Points on a hilly landscape, in no order, each with its height.
A climber steps from a point to the highest of its 2 nearest points, and stops where none of them is higher. Distance is the straight distance between rows; heights are no part of it.
toba (h 2.51): [ -4 -15 -34  -2   9 -42  42  -9 -28  10  38 -16   7   9 -34  14  -7  -9
  32  82  -5 -27 -18  14 -36 -31 -30 -33 -10   8  -2  34 -15  14 -18  -4
  52   4 -22   9  -7 -51  57  13   8  23 -38 -10 -33]
sedu (h 4.07): [-13 -11  14  -3   3 -13  15  27  13 -12 -16   4  53 -22  13 -48  23 -18
   6  14 -41   5  15  22 -25 -10  37   2  11 -15 -11 -11   7  -1 -16  32
 -14 -22  40 -10   4  13  -8  11 -18 -18  16  10  -7]
bagu (h 4.54): [-28  14   7  29  -5   3  36  32  20   1 -31   6  29  -7   4 -36  10 -38
   8 -17  -2 -12   9  -5 -16  28  24  17 -16 -35  23  -5 -22  -4  11  13
  -6 -16  -2   0  29  35 -14  -9 -39  13  17  19  -5]
dilu (h 2.49): [ 13  15 -26 -25  10  16 -22  11  73  13  10 -48   3  17 -24  -8 -46  29
  29 -35 -11  42 -37  12 -12  74   7   0  14   1  10 -49 -37 -29  37  32
  35  42   4 -13  20 -20  -8  17  -6  18 -46  11  -2]
naba (h 3.00): [ 28  27  26  21 -48  46  11 -17  15 -43 -36  17  23 -21  41   9 -10 -39
  -2 -37  -2  -8   4 -14  19  44   5   5   8 -12 -14   0   3  -6  15  -9
 -34 -37 -12   2 -20  29 -34 -31 -23  20  -6  43   7]
ros (h 3.55): [-25  38  -9  19 -66 -39  -9   8 -12   0 -23  12  -5 -15  28   7   8 -15
 -10 -39   4 -27 -11 -20  16  18  14   5 -41 -31 -14  15 -35  22  25  -7
 -51  24 -18   5   4  41  21 -55 -41   9  57 -17  20]
rul (h 2.70): [-19   6   0   9 -49   3  -8 -21 -16 -47 -17  10  10 -42  19  -4   5   4
 -10 -28  15 -30  -3 -27 -20  28   8  -8 -18  11 -10  12   2  32  27 -29
 -52  -5  -2 -19  -4  33 -29 -20 -12  18  -3   8  20]
Zuba (h 4.53): [ 21 -18 -18 -10  27 -31  23  26  29  25  15   4  22  17  -9 -38   6 -17
  16   7 -16  32  -2   9 -17 -28 -21 -34  -1 -20  12  22 -40  23 -11  41
  46  -2  13 -29   4 -32  38  44 -21 -18  -7  19 -25]
vuv (h 4.96): [  2 -11  13  -7  29  12 -11  29   9 -17 -21  -4  27 -22  19 -27  19  -3
  17  35 -26 -35 -22  23 -37   2  15  25  34  13 -14 -47  22 -46  -2  -2
 -36 -17  45  13  22  21 -13 -10 -10 -11  65 -18   7]
dudin (h 4.03): [ 10   7 -10  -1 -10  -6 -14  -1  33  36 -20  15 -36  26   7  34  -6 -16
 -31 -65   6  25  19  11  62  13  -8  22   0 -37 -11   2 -20  30   5  24
  30  21  -6  -4  -1  25  19 -22   6 -17  22  13  -7]
Met (h 0.58): [ 28  33  22  11 -47  24  -1 -18  12   6 -35 -11 -31  18  44  53 -21 -38
  -8 -56  32   0  -2 -15  72  12  -7  24  -3  -7 -24  17   3 -18  17  -8
 -16 -17 -28  21 -12  22   4 -37  -9  16  13  22  14]
nisan (h 4.49): [ 40  17  -9   2  -6   8   5  22  47  48 -13 -13 -15  38   1  25 -19 -10
 -22 -35   9  55  14  40  20  22   2  11   9 -23   0 -39  -6  -5  21  25
  54  16 -19  -3   8   7  31 -24 -11 -10  16  14   0]
Risu (h 5.10): [ -6 -12  30 -10  35  29 -31   5 -29  -6  14 -10 -19  -8 -11   8  -6  22
   7  42 -21 -34 -12 -27 -14  -6 -23  19  20  43   8 -12  18 -60   4 -46
 -49 -15  -3  36  13  -8 -48  -7  23  10   7 -23   4]
Papo (h 4.17): [ 14   3   3   8   1  34  18 -14 -11 -13  37 -17  -2 -11  12   0  -4  14
  32  32   6   7  27  23 -47   2   2 -40  21  50  24   0  37  -5 -22   1
 -34  -8 -24 -27 -17 -20  -9  14  19  32 -51   2  30]
bar (h 4.38): [-20  20  32 -54  27 -13 -18  24 -31 -13  -9 -16 -11  -3  -4 -23  40  21
  25  24 -53 -24 -46 -49  -3 -39   5   0   5  38 -15  12   6 -28  11 -31
 -38  -5   4  27 -33 -14  -8  32  18 -17  18 -12 -21]
gifuf (h 3.73): [-66   1 -24  49  -7  11  27  -2 -46 -34 -12 -31  -6 -54  -2 -10   4   5
  40  17  34 -60 -15  12 -52  42   9  12 -23   0  17  10  -9   3  21 -11
 -32  23 -21  -8  36 -12   6 -25 -35  22 -25 -17  11]
Vubig (h 2.19): [ -9 -11  24   9  14  26   0 -10   5 -15 -21  37 -14  -8   4   2  -2 -10
 -36 -30   3 -13  18 -28  36   1 -11   7  -4 -15   8  30  -5  20   5 -30
  14 -35   1  -2   1  15 -25   6  -5  16  -6  27  14]
Fudu (h 4.58): [ 20  13 -19   9 -30 -41   7  26  11  22  -3  -2  24  17  11 -17   3   2
  -6 -14  16  38  35  31 -16  -3  31 -22  -9 -28  -9 -22  12  16  -2  41
   2  25   5 -21  -1  28  17 -20 -21 -16  27  -3 -10]
Ziga (h 5.34): [ 32   4 -40  29   4 -21  34  33  20  35   8 -11   5  16 -12 -13 -13   5
  12   4  31  39  18  30 -28   1   7 -20 -16 -40  13 -24 -18   1   1  42
  48  40 -12 -26  22 -14  38 -15 -32  -8   7  -3 -17]
tagob (h 3.74): [  2 -16  13 -10  -6  10  -6   1  25 -11 -24  18  34 -14  10  -9  24 -18
 -29 -25 -40  27  33  15  24   5  12  10  17 -15 -17   1  12  29 -14  21
  -1 -19  38 -10 -10  13 -16  -6  -4 -19   3  23 -11]
naze (h 6.47): [  8  20 -33  -2 -43  13  -2  -5  25  -2 -17 -27  -2  -8  20  23  10   9
  -8 -26  20  11  -7  17   0  54  -9  -7 -18   5  20 -13 -13   6  30   6
   2  34 -32 -15  -1  -1  -5 -33 -15  10 -30  32   1]
Tev (h 3.25): [ 15 -14 -35 -37  20 -19  -1 -11  -5  23  40   7 -21  27 -18  24 -13  27
 -24  22  21  29   0 -10  -5 -31 -16 -28 -13   7   5  12 -14  19  -4  -5
  51  27  -7 -11  -3 -32  38  23  31 -10 -19 -13  -4]
Parik (h 3.38): [ 52   8  11  -2 -34  37  -3 -18  39 -24 -12   2  41 -14  31   2  -3 -18
  -5 -28 -10  35  25  12  12  33  -1  -7  19  -7  -8 -15  25  10  -2  27
  -7 -31   6 -12 -23   9 -34  -9  -6   8 -21  53  -2]
Pere (h 3.10): [-21   7  -1  17 -41 -36 -12 -20 -15 -27 -19  34   6 -38  22   2  -7  10
 -22 -35  19 -29  -3 -16  10  -4  23   3 -32 -19 -29   5  -7  48   2 -16
 -34   0  16 -15  -5  38  10 -21 -21   5  39 -15  28]
mis (h 2.85): [-15 -29 -28  30   2 -24  31  -8 -29  -2  15  14  -2   4 -22   8  -9  10
  -6  54  19 -23   1  -2 -23 -41 -12 -24 -31 -16  -6  29 -16  23 -16 -21
  42  13  -3  -6   0 -35  22  13  -5   7 -21 -12 -12]
Sutin (h 3.53): [  4   5 -25   7  30  59  -5 -11  15  12  -4  -6  -9   2 -19  13 -16  18
 -16  14 -25  31  10  43  28  46 -29  18  16  -2  21 -28  20  -7  -1  19
  54  17  12  19  10 -42 -30 -28  18  -4 -51  30  -9]
reto (h 1.02): [ 54 -11   4 -46 -13  12 -50 -27  51  17 -15  -3  -3  42  -7  14  14  -9
   1 -63 -20  41   5 -14  50  14 -12  21  34  -2 -10   3   2  24  16  27
  -3  -1  17   4 -22  14 -31  17  28 -15 -11  21 -17]
revi (h 3.24): [ -8 -12   0  48  -1  -3  15  14 -21  -4  -3   7   0 -10  -8  22 -16   8
 -39  26  11   7  23  43   0 -14  25   1 -11 -33 -25 -30  15 -11 -27 -11
  33   8   6  15   2  -1  27 -28 -10 -11  23 -35   3]
Laf (h 4.82): [-38 -19   6  39  11 -26 -15   6 -36  -2  19  51 -29 -26 -17  -1 -15  -2
 -39   8 -11 -39  -3 -21  21 -29 -26  11 -14 -57 -20  14 -36  23 -28 -22
  11  21  24   8   5  -5  16   3   0 -35  57 -49  -3]
segog (h 2.61): [-31  17  33 -15  19 -21 -13  29 -42  -9  25  14 -21  -1  -5   6   4 -14
 -22  34 -42  -4 -31   6  20 -58  -9  -7   9  -1 -33  -8  -4 -11 -52 -12
  21  -2   9  22 -35 -16  60  45  15 -35  46 -45  -6]
darun (h 3.56): [-20  12  -3  61 -25 -25   4  31 -17   4 -19  10 -12 -15  13   8 -14   5
 -19  14  19 -24   5  37  -7  -1  22  -1 -27 -37 -21 -32  -7 -19 -15 -17
 -10  32 -16  11   1  11  38 -48 -42  -4  60 -47  12]
fol (h 4.01): [-14   3  23  33   3  -7  14  42   6   0 -28  18  13  -7   9 -25 -15 -19
  -7   5   2 -26  10  14 -18  -1  28  17  -6 -27 -12 -31  -3 -27  -9 -11
 -13 -16   5   7  18  34  11 -12 -39   2  63 -23   5]
sute (h 4.00): [ -8 -14 -26  11  31  24  22 -18 -20 -14   9 -11  35 -30 -10   2   6  14
   8  50 -20  17  13  39 -16  -1  10  -6  11   1   3  -8  30 -11 -16  33
  38   3  35  10  16 -45  -9 -18   8  -8 -47  11  -9]
zoduf (h 4.69): [-31 -10 -22   2   7 -18   8  15 -18  16  -7  -1  14  -1  -9 -12  14   8
  -2  16 -19  -7   6  12 -18   5   4   8 -11  -7  -5  -9 -12  -9   4  13
  -2  29  21  12  34   7 -23 -14   6 -15  -9   2 -28]
zag (h 3.67): [ 12 -15  13  23  15  33  21  -5  -3 -30   1  11  41 -43   7 -14 -10   3
  -6  36  -6  13  23  41 -12  -5  24 -16   9   7   1 -15  32  -8 -30  11
  14 -38  10  -3 -11 -27   1   2  -8   9 -34  16  20]
nov (h 3.65): [-35  -4  10  31   4 -13 -12  -1  -9  31  -2  35 -51   6  -9  29 -11 -15
 -48 -44   3  -6  21   0  66 -11 -19  33  -4 -51 -13  19 -30  27 -14   5
  19  16  -7  10   6  29  13 -27  16 -20  39 -19  -3]
ret (h 7.25): [ 18  -9 -25 -32  31  -4  19  -6  51   2  44 -42  22  -7 -11 -24 -23  11
  49   5   8  37 -37  -3 -45  17 -11 -34  10  16  26   8 -18 -15  -1  42
  36  -2  18 -40  25 -55  29  42 -15  29 -52  12  -8]
givef (h 5.00): [  5  15  42 -47   9 -36 -39  -5   3 -14 -12  -6 -12   9  -1 -17  40  14
  25 -10 -27 -37 -45 -47   0 -42  17  22  22  22  -3  -3  17 -34   3 -30
 -50 -10  14  22 -23  14  -8  24   8 -24  74 -48   1]
mafig (h 6.98): [ -2  -3  14 -14  39 -26 -47   1 -22 -31   9  22 -20  -8   7 -12  10  14
 -17  16   4 -65 -45 -44  -7  -5 -25  23   8  13  -1  -7  12 -12  -6 -61
 -30 -16  15  15   1   1  18  18   5 -21  81 -39  35]
lerir (h 5.66): [-35  -4  15  -5  13 -35 -28   6 -24   1   3  27 -22  -1  -1 -10   0   2
 -22 -11  -9 -44  -8 -47   6  -7  -6  19 -14 -15 -13   9 -18  -1   3 -31
 -24   6  17  12  22  28  -2   0  -1 -16  68 -38   8]
gegem (h 4.57): [ -2   0  45 -48  23  10 -41 -11 -19   6   3   3 -27   1 -22   5  19  13
  -2  10 -47  -2  -9 -34  33 -33  -7  24  22  38  -2   1   6 -32  -9 -33
 -33 -19   5  38 -18  -7 -41  11  41 -24  11 -20 -14]
buze (h 2.35): [  0  -5   5 -23 -11 -22 -25  -7  25  13 -22  22  -8  32  -3 -12  27 -20
  -3 -64  -4  -1   8 -54  33   0   6  15  -9 -28  13  37 -25  46  23  10
 -11 -10   6  -2   0  59 -24  18   4  -5  21  10  -6]
ges (h 2.75): [-13  -2 -18 -18  -4  -7  12  -1  11 -20  16 -21  17  -3  -5 -34  22   4
  37  -2  25 -17 -16 -44 -43  19  -9 -19  -5  23  50  25 -13  16  25   3
 -27  -5  -5 -29   7   9 -33  38   5  22 -51  38  -8]
Gebi (h 2.30): [ 12  14  11  25 -50  24  -4 -11 -21 -31 -26  -9  -1 -37  43  48 -29  -4
 -10 -13  15 -18  -5  22  15  31   5   1  11  26 -44 -26  28 -24 -10 -29
 -60   2  -6  14 -20  10  15 -59 -22   8  18 -19  31]
zumi (h 2.29): [ 29  11  31   3 -46  15 -23 -37 -17 -52  -2  10  -2 -26  29  17 -11  -1
  23 -30   2 -34  -3 -50 -10  23  -3  -3  17  27 -17  11  19  -3   7 -29
 -88 -25 -10  -2 -27  35 -52 -13  -3  16   9  -6  25]
ruf (h 2.84): [-10 -23  13  43  -2  -9   2 -21 -27 -31   4  32 -25 -29  -8  21 -26  26
 -47  16  39 -24  -6   2  22 -34  13  -4 -21 -22 -18  17   1  21 -26 -48
  12 -13   1  -3 -17  -7  19   2   3  17   7 -21  37]
mufur (h 4.08): [-40   3 -10  42 -12 -32  -8   1 -32  18  -1  34 -41 -12  -7   5  -9  10
 -39 -20  16 -27   9 -24  31 -16 -14  11 -48 -59 -11  16 -42  36  15 -16
   3  31 -12   6  16   5   7 -33  -8  -6  36 -22  -1]
Mafud (h 3.88): [ 27 -17 -59 -26  50 -12  20 -15  10  24  37 -15  12  20 -41   0 -19  29
  23  39 -17  35 -18   5 -37  16 -14 -16  19  -9  -5  -9 -19   3   8  36
  73  46  20  -2  28 -60  35  -1  18 -20 -44 -13 -25]
tem (h 4.52): [-57  11 -20  30 -21 -20   6  21 -38   9 -13 -21 -13 -11   0  -1   9   6
   1   9  12 -37  -7   0 -30  27   1  12 -39  -1  12   4 -29  -9  35 -23
 -33  40 -37  11  34   6   4 -41 -30  13   2 -19   2]
dit (h 3.79): [-42  20 -18  32  -5  11  48   5  10 -15  -7 -18  15 -18   2 -24  10 -19
  44  -9  43 -22 -16  -3 -23  47   7   7 -24 -17  51   2 -13  -2   9  21
   2  -8 -13 -11  43   3 -12  -5 -34  22 -37  36 -10]
zatoz (h 0.85): [ 43   8  -1 -37 -30 -16 -27 -39  11  17  -3 -12  -2  22   6  40   1   0
  -5 -46  -1  40  18  -6  56   3   1  15  23  14 -28  -9  34   8  -4  25
 -10   5  26  19 -16  27 -13 -16  39 -22   4   2  -3]
Peke (h 1.85): [ -8 -10   9 -24  24  26 -25 -14  11   6 -12  19  -9  15 -16 -14  10   1
 -18 -22 -26   0   9 -37  34  22 -26  26   4   7  19  21 -13  16  26 -17
  -6  -4   1  14   5   6 -58  11  22  -7 -32  35 -15]
vop (h 3.03): [ 12 -15   7   9  13  -5  14  -3 -11   1  20  16   7  -2 -12  14  -3   4
 -45  22  -4  37  29  31  17 -38  13 -12   3 -19 -17  -4  24  14 -39   1
  52 -12  12  -2 -17 -18  36   4  11 -27   5 -20  12]
dolin (h 3.86): [ -8  -3 -26  -5  -7 -60  23  24  -7  12   8  17  26  11  -3 -46  15  -3
  28  18  -8  -8  -5 -14 -29 -40 -12 -44 -18 -10  12  30 -32  31  -4  25
   6  14  13 -24  -3  -5  15  34 -18 -13  -7  14 -24]
veg (h 1.56): [ 55   7   8 -18 -42  13 -18 -23  31 -13   4 -15  -8  23  16  15   1   1
  27 -40  40  15  10 -25  -9   7  -3 -15  13  21  16   7  12  -2  17   2
 -30 -11 -32 -26 -19  34 -35  20   3  31 -18  23   5]
Noz (h 3.35): [ -8 -12 -26  27  -7 -27   6 -12 -14   1   8  25 -24  -3  -4  15 -12  25
 -30   1  50 -14   8 -11   4 -42  -6 -17 -45 -32   1  22 -20  54   1 -19
  29  18 -10 -29   0  -4  16   1  -9   4   1  -2   8]
dodut (h 1.93): [ 58  16  23  -1 -81  22 -12 -35   6 -30 -14 -12   7  17  29  20  -4 -32
  46 -53  31  -7  -1 -40   8   5   9   3  20   1 -13  19  26 -10  17   0
 -64 -27 -19   8 -33  45 -47  -2  -2  19   4   3  -6]
gedo (h 3.84): [ -7   1  16 -24 -19 -24 -12 -10 -13 -13   4  -1   4   2  11   0  14  19
   1  -1  11  -6   8 -17  -7 -29  20 -21  -5  40  -2  13  26   7  -7 -13
 -36 -10   0 -17 -22  19  -6  23   7   8   3  -7  17]
lonus (h 1.55): [  8 -14  -7 -43  39  27 -22  -6  36  15   6   6   0  26 -22 -14  15   9
  -6  -6 -41  36  -1   0  23  10 -29   8  22  20  17   4 -11  13   7  14
  25   7  17  -2  -6 -31 -28  31  35 -20 -45  34 -16]
zamek (h 4.47): [-35  -1  -5   5  16 -10  19  24  -8 -20 -16 -20  45 -38  12 -37  16  -6
  46  35 -20 -30 -17  28 -51   9  37  14  19  -1  -2 -22  13 -38  -3  35
 -36  -3  45   0  32  18 -15  -4 -20   0  18   0  -7]
Tizov (h 4.02): [ -9  19  37 -22  -1 -44   8  41   2   6 -13   1  15  33   3 -54  34 -19
  32   5 -26   5 -11 -20 -15 -58  30  -9   2   8   0  15  -3 -16  -5   9
 -16 -20   1   0 -21  20   9  50 -21  -8  42 -11  -7]
biloz (h 5.42): [ 22 -15 -38   6  20  25  34 -29  20 -24  37 -29  20 -31   0  -6 -11  20
  46  21  35  21  -3  18 -53  22  -2 -37   9  12  28   4  13  12  -7  32
  28   5   1 -50  10 -61  22  13 -11  29 -60   7   9]
lituz (h 3.66): [ 25   4 -25 -28  14  -1  14  -5 -18   5  51  -9   3  13  -2  13   7  27
  -8  36  17  42   3  11 -29 -30  -4 -54  -1  35   0  19  29  16  -9  -7
  31   4 -15 -21 -30 -53  58  12  31  12 -29 -27  22]
mav (h 5.33): [-21  19 -16   0 -29 -12  -4  19  -2  22 -22 -21   7  16   5   0  22  -1
  -3 -17  -1   1  -4  12  -3  37   6  14 -26   4  10 -13 -24 -12  29  -1
 -26  30 -21  16  23  29 -19 -35  -9   6  -4   9 -14]
zizab (h 1.90): [ 11  -6  48   3  -6  20 -11  -8   4  29 -21  -4 -20  19  -5  33 -13 -28
 -19 -25  -8  13  21  11  50 -16   0  47  27   6 -27 -26  22 -32 -13 -12
   1 -26   7  37   3  33 -11 -24  14  -9  48 -24  -5]
roku (h 2.00): [ 15  14   0 -21 -61  -6 -29 -23  12 -15 -22  -7   9  14  15   5  22 -23
   5 -60  12 -10  -7 -54  23  30   5  11  -8 -15  -9  25  -5  21  34  -3
 -46  -9   0  11  -9  58 -42  -9   2  15   6  17  -9]
zut (h 3.78): [ 16  11  32  -7 -28   8  -6 -16 -13 -20  17 -17 -14   6  18  -4   2  12
  32   5  13   0  22   4 -33 -22  18 -40  22  66   4  11  39   2 -18 -22
 -61  -9 -36 -32 -47   9   0  31  12  27 -16 -18  42]
nor (h 4.10): [ -7   3  -2  -4   7   5  25   9 -41 -25  20  -8  18 -11   6 -20   3  12
  19  50  -8   7 -14  29 -31 -30  14 -54  -5  46 -15  20  27  10 -28 -10
   0 -18 -19 -13 -46 -52  57  31   1  24 -33 -13  18]
simep (h 5.53): [ 32  -5   4 -23  24   8  10  14  53  12  19 -28  36   9   2 -44  14 -13
  28  -5 -11  46 -13   6 -21   0  -4 -16  12  11  25   0  -5  -7  -2  43
  29 -33  12 -30   5 -28   8  52 -10   6 -23  38  -6]
govo (h 2.56): [  4  -8   6  36 -29   9  -9 -35 -28 -39  -9  21 -16 -55  11  44 -32  30
 -41  -5  28 -16   2  15  26   6  10  -3  -7   4 -34  -8  27  14 -23 -43
 -21  -2   5   0 -24  -4   7 -42   1  16   1 -16  37]
nom (h 2.72): [-30  -3  10 -11  19 -28   3  16  -8  10 -11  18   2  21 -17 -36  15 -19
   1 -21 -11 -27   0 -70  -8  -1   2   2 -21  -9  25  41 -31  23  29 -20
  -5  -8   5   4  19  28 -31  22  -3  -4   6   9   0]
Gipi (h 0.62): [ 13  -6  17 -44  15 -23 -18  13  12  45   7  -8   2  62 -33 -21  35  -2
  17  -6 -37  35  -8   6  19 -34  18  22  24  14 -14  -5 -14  -5   9  15
 -13  16  13  14  -5  21 -27  25  51 -49   4  -4 -24]
ketel (h 5.12): [ 18   1 -30  16 -11  36  13 -25  24 -34   6  -9   4 -33  14   7  -8  29
   5 -12  33   8   2  12 -22  39 -13 -24  -8   1  24  -9  -1  23  11   7
  14  14 -17 -46  -1 -23 -13  -8 -10  33 -52  37   7]
Vudu (h 5.02): [ 11  -6  15  23  16  47  18  18  43  34 -15 -12   0  19  -3  -2 -15 -25
 -19 -11  -1  38  27  44  16  17  -5  32  14 -17  13 -33  14 -12   2  21
  52 -22  -8  -2   7  -7   3  -9  -7   7  -4  34  -8]
fugen (h 4.50): [ 17 -14 -48  21  28   1  38  -5  -3  12  15 -16  20   4 -21   3   3  16
  11  36  12  29  11  30 -28   4   1  -8  -5 -28   1 -14   5   9 -11  38
  71  30  10  -8  22 -44  23 -17 -12 -11 -27  -6 -18]
pefal (h 0.73): [ 16   6   1 -20  -9  -9 -17   7  15  45 -15 -14   5  51 -16   8  17  -4
  -6 -26 -25  42  12  29  22  12  13  28  16   4 -22 -37   2  -4  14  20
  -7  24  14  25  10  30 -22 -26  34 -32   6   1 -21]
kovot (h 3.33): [ 12 -20  43  13  11  16   9  10   1 -32 -12  25  27 -37  10 -24 -23  -1
 -10  35  -2 -10  -6  30 -14 -20  37 -17   9  17 -15 -21  29 -24 -35 -19
 -17 -54  -7  -3 -33  -4  25  28 -21   5   6 -10  40]
Kufoz (h 2.24): [-27 -10 -24  -7  23 -33  44  -7 -15  29  34 -24   9  16 -32  -1 -13 -16
  57  61   3 -38 -21  10 -33 -12 -19  -5   5  23  20  22  -7 -22  -9  15
  22 -10  -4  15  33 -30  23  18  11  16 -47  18 -35]
kapar (h 0.38): [ 21  22  21  -6 -35  22 -26 -27 -10   5 -16 -16 -24  17  19  41 -16  -6
   0 -35   9  -3   2 -28  39  26 -22  25   0  20 -12   1  11 -28  26 -23
 -51  -2 -31  35  -5  22 -44 -44   6  16  -5   7  -2]
Leko (h 4.51): [ -7 -26   1  41  30  16  35  32  18  39   7  13  -1  23 -26  -7 -14 -35
 -19  13 -10  28  32  42   1 -13 -11  21  10 -45   2 -10 -10   4 -21  31
  65   1   1  -6  13 -19  21   4  -6 -22   3   7 -26]
koga (h 4.35): [ -6  -9   2  15  40  -7 -15  25  -4 -34  -9   8   8  -1  15 -36   2   5
  24  47   8 -67 -43  16 -60  -2   3   8  28  26   2 -31  26 -41 -12 -31
 -34  -6  20  -2  13  10  24  18 -18  -5  60 -31  25]
Paru (h 3.95): [-15  17 -19  35  12  57  14 -18  -8 -13 -20 -23  21 -49   4  21   4   8
  13  25  -9  13   9  58   6  41   8  14   2  -9  23 -31  26 -19  -3  42
  31   3   5  25   8 -41 -20 -50 -13   2 -48  22   1]
piva (h 1.98): [-10 -10   4 -14  32   0  27  14  -4  29  17  -3  -3  36 -24  -7   0 -16
  15  35  -2  -2  -8  -6  -9 -28 -23  -7  -5  23  20  19 -12 -22  -7 -10
  35 -24 -16  10  12 -22   8  44  15  17 -27  18 -16]
nake (h 4.24): [-31  -6  -3 -22  10 -28   5  11 -33  -2  15  -1  14  -1  -4  -9  16  15
  -4  44 -24  -5  -5   5 -23 -37  11 -21  -4  27 -11   9   7 -14 -17  -5
   2  12  20   0  -3 -13  11  15  14 -18  -3 -15  -8]
zupof (h 4.14): [ 17  33  -6  11 -57 -24  12  29  31  24 -33   1   7  17  30   8   3 -35
  -6 -39  21  17  18  20  22  13  23   5 -22 -37  -4  -5 -20  13  10  24
 -13  11 -21  -5  -9  48  28 -33 -40   3  36  16  -4]
mizo (h 4.46): [  3   2  54 -29   1 -22 -22  11  17  -1 -21  14   6   9   3 -20  31 -25
  11 -23 -39  -7  -4 -24  21 -44  32  26  23  -2 -13   2   5 -11 -16   2
 -22 -32  18  12 -23  30   7  31  -1 -27  80 -36  -1]
bod (h 1.20): [ 27  -2 -20 -36  -2  12 -33 -25  20   8  24 -15 -24  18   0  17 -17  35
   1 -13  31  12   2 -35 -10  22 -19 -10  -7  35  28   5  -5  11  35 -13
 -32  20 -32 -19  -6   4 -36  18  30  20 -44  26  -6]
rig (h 2.57): [-13  19  21 -43  11 -37 -11   9 -26  29  19  -1 -32  46 -10   2  16  -7
   6   9  -1  10 -12 -22  27 -67   1  -8 -18  23  -2  16  -7  -7 -17   0
  14  -3 -29  15 -23   8  31  54  32 -17  23 -28  -9]
merar (h 4.09): [-35 -24  12  33  24  -3  19  39  -8  39   5  45  -8  21 -24 -18  -2 -42
 -13   8 -28  -9  24   5   6 -24 -21   8  12 -39  -5  13 -33   2 -22  18
  23   8   9   3  14   6   5  13  -2 -35  25 -14 -33]
zef (h 4.40): [-33   4 -13  35  -3  34   1   2 -26 -20 -25 -18   6 -46   9  22   8  12
 -10  21 -11 -16   0  38  -3  36   2  17 -13   3   6 -17   3 -26   9  -9
  -4  13  -6  28  19 -20 -12 -59 -20   9 -21  -3   4]
sog (h 3.09): [ 25   8 -29 -18  34  45  -6 -10  43  18  20 -29  -3  11 -12   0 -35  32
  20   0 -11  39 -14  22  -6  57 -19   1  19  12  27 -42   5 -25  18  33
  44  19   7  -3  20 -45 -21   2  14  13 -51  26  -1]
lut (h 4.59): [  5   4 -13   2  18  24  43 -10 -11 -15  43 -25  24 -23   7 -18  -1  -2
  60  50  12   6  -9  33 -48  -4   3 -43  16  43  24  21  29  -3 -24  27
  -3 -28 -12 -26 -10 -62  32  29   4  31 -63  11  18]
Lave (h 4.97): [-32  -8  -3   9  27  28 -16   9 -32 -31 -15   0   9 -54   3  -5   6  13
   0  21 -20 -43 -18  -4 -19  41 -11  22  -1   6   3 -13  -2 -32  21 -21
 -31  -2  22  27  40  -4 -33 -35 -10  11   9  -6   7]
zetib (h 0.93): [-14  -2 -25   0  -3  14  -9 -12 -18  15  16 -24 -37  11  -6  25 -22  31
 -21   7  42  -6  15  -7  -9  26 -16   1 -23  28  19   3   3   2  35 -32
 -23  29 -42  -5  18  -3 -18 -17  22  24 -40   8  -6]
lef (h 3.17): [-45  -5  -4  11  14  -8  30   2 -20 -22  -3   3  20 -20  -8 -30   3 -10
  21   8  11 -47 -12 -46 -35  23   1  -2 -19   2  33  29 -14   5  20 -13
  -7 -15   5  -4  35   1 -29  11 -14  18 -32  22   1]
fesi (h 0.79): [ 49  11   3 -17 -31  39 -24 -33  44   4 -33   4 -26  27  32  40 -17 -27
   0 -72   4  22   4 -20  78  34 -27  25  20 -16 -14  17   3  14  19  20
   3  -6  -1   5 -22  18 -23 -10   3   6  -4  42  -8]
Zeso (h 2.81): [-13  -8  12   8  13 -22  18  18 -42  -5  24  24   8  -8 -14  -3   8 -20
 -22  48 -46  14  -5  21   7 -57  -9 -27   2 -26 -34  14  -9  24 -49   8
  47   3  14   9 -37 -40  59  23  -1 -46  13 -30 -21]
lok (h 2.87): [ 11   4  -9 -38  13 -44 -21 -21   1  38  39   9 -39  27  -6  28  -5  13
 -14 -19  19  27   9 -14  44 -46  -1  -9  -9  -4   5  13 -12  26 -22  25
  43  13 -12  -7 -12  18  42  32  46 -30  18 -20  12]
kani (h 0.74): [-14 -16 -25  -1  -6   6  -4 -26 -32  -3  32  -6 -26 -13  -9  31 -14  42
 -23  29  36  -3  23  -3 -18 -14  -6 -21 -15  33   4  16  27  29   4 -35
 -11  27 -13 -20 -13 -27   5  -8  32  13 -36 -17  11]
mur (h 2.04): [-12  -7  38  -4  15  -3 -15   1 -19  31  19   2 -32  29 -24  28 -12  -9
 -35  10   1   7  11   7  33 -37  -4  25  11   6 -12 -15  10 -33 -23 -25
  19  -7   1  29   5  24  -1  11  34 -16  33 -37  -1]
febot (h 1.30): [ 36  -7 -34 -48   4  10 -43 -19  44   2   5  -3  -1   9  -6  12  -6  36
 -20 -37 -20  44   0  -5  18  40 -18 -11  13   3   0 -15  -9  26  23  21
  19  32  28 -14 -11 -14 -20   6  22 -14 -34  27  -5]
Loz (h 5.77): [  4 -18  18  -5  46  27 -34  16 -16 -32  -6  20  -9 -29  -2  -7   9   8
 -13  28 -18 -50 -26 -24  -5  14 -28  21  21  16   2 -11  11 -32  -5 -53
 -23 -33  27  27  18  -2 -21  -4   1  -4  46 -23  26]
Ruv (h 2.58): [ -1   7  12  42 -18  34  22 -10   5 -34 -37  18  -4 -29  22   9  -8  -4
 -36 -23  25 -23   2   9  25  25   6   3 -17 -30  -2   6  -8  11  12 -28
   6 -22 -24  -6   0   5 -11 -35 -26  34 -16  36  18]
guga (h 2.27): [ 16 -10  34 -21  19   7  -3   7  16  42   6   4 -24  55 -19   2   9 -20
  -5  -6   7  24  10  -5  25 -47  -4  13   4  14  12   7  -4 -16  -4  -4
  30 -25 -23   9   2  12  -1  44  22  -3  11   1  -5]

For each start below, name the point where the climber stops.
dilu: mafig
segog: bagu
lonus: vuv
rig: ret
kapar: bagu
zumi: Ziga
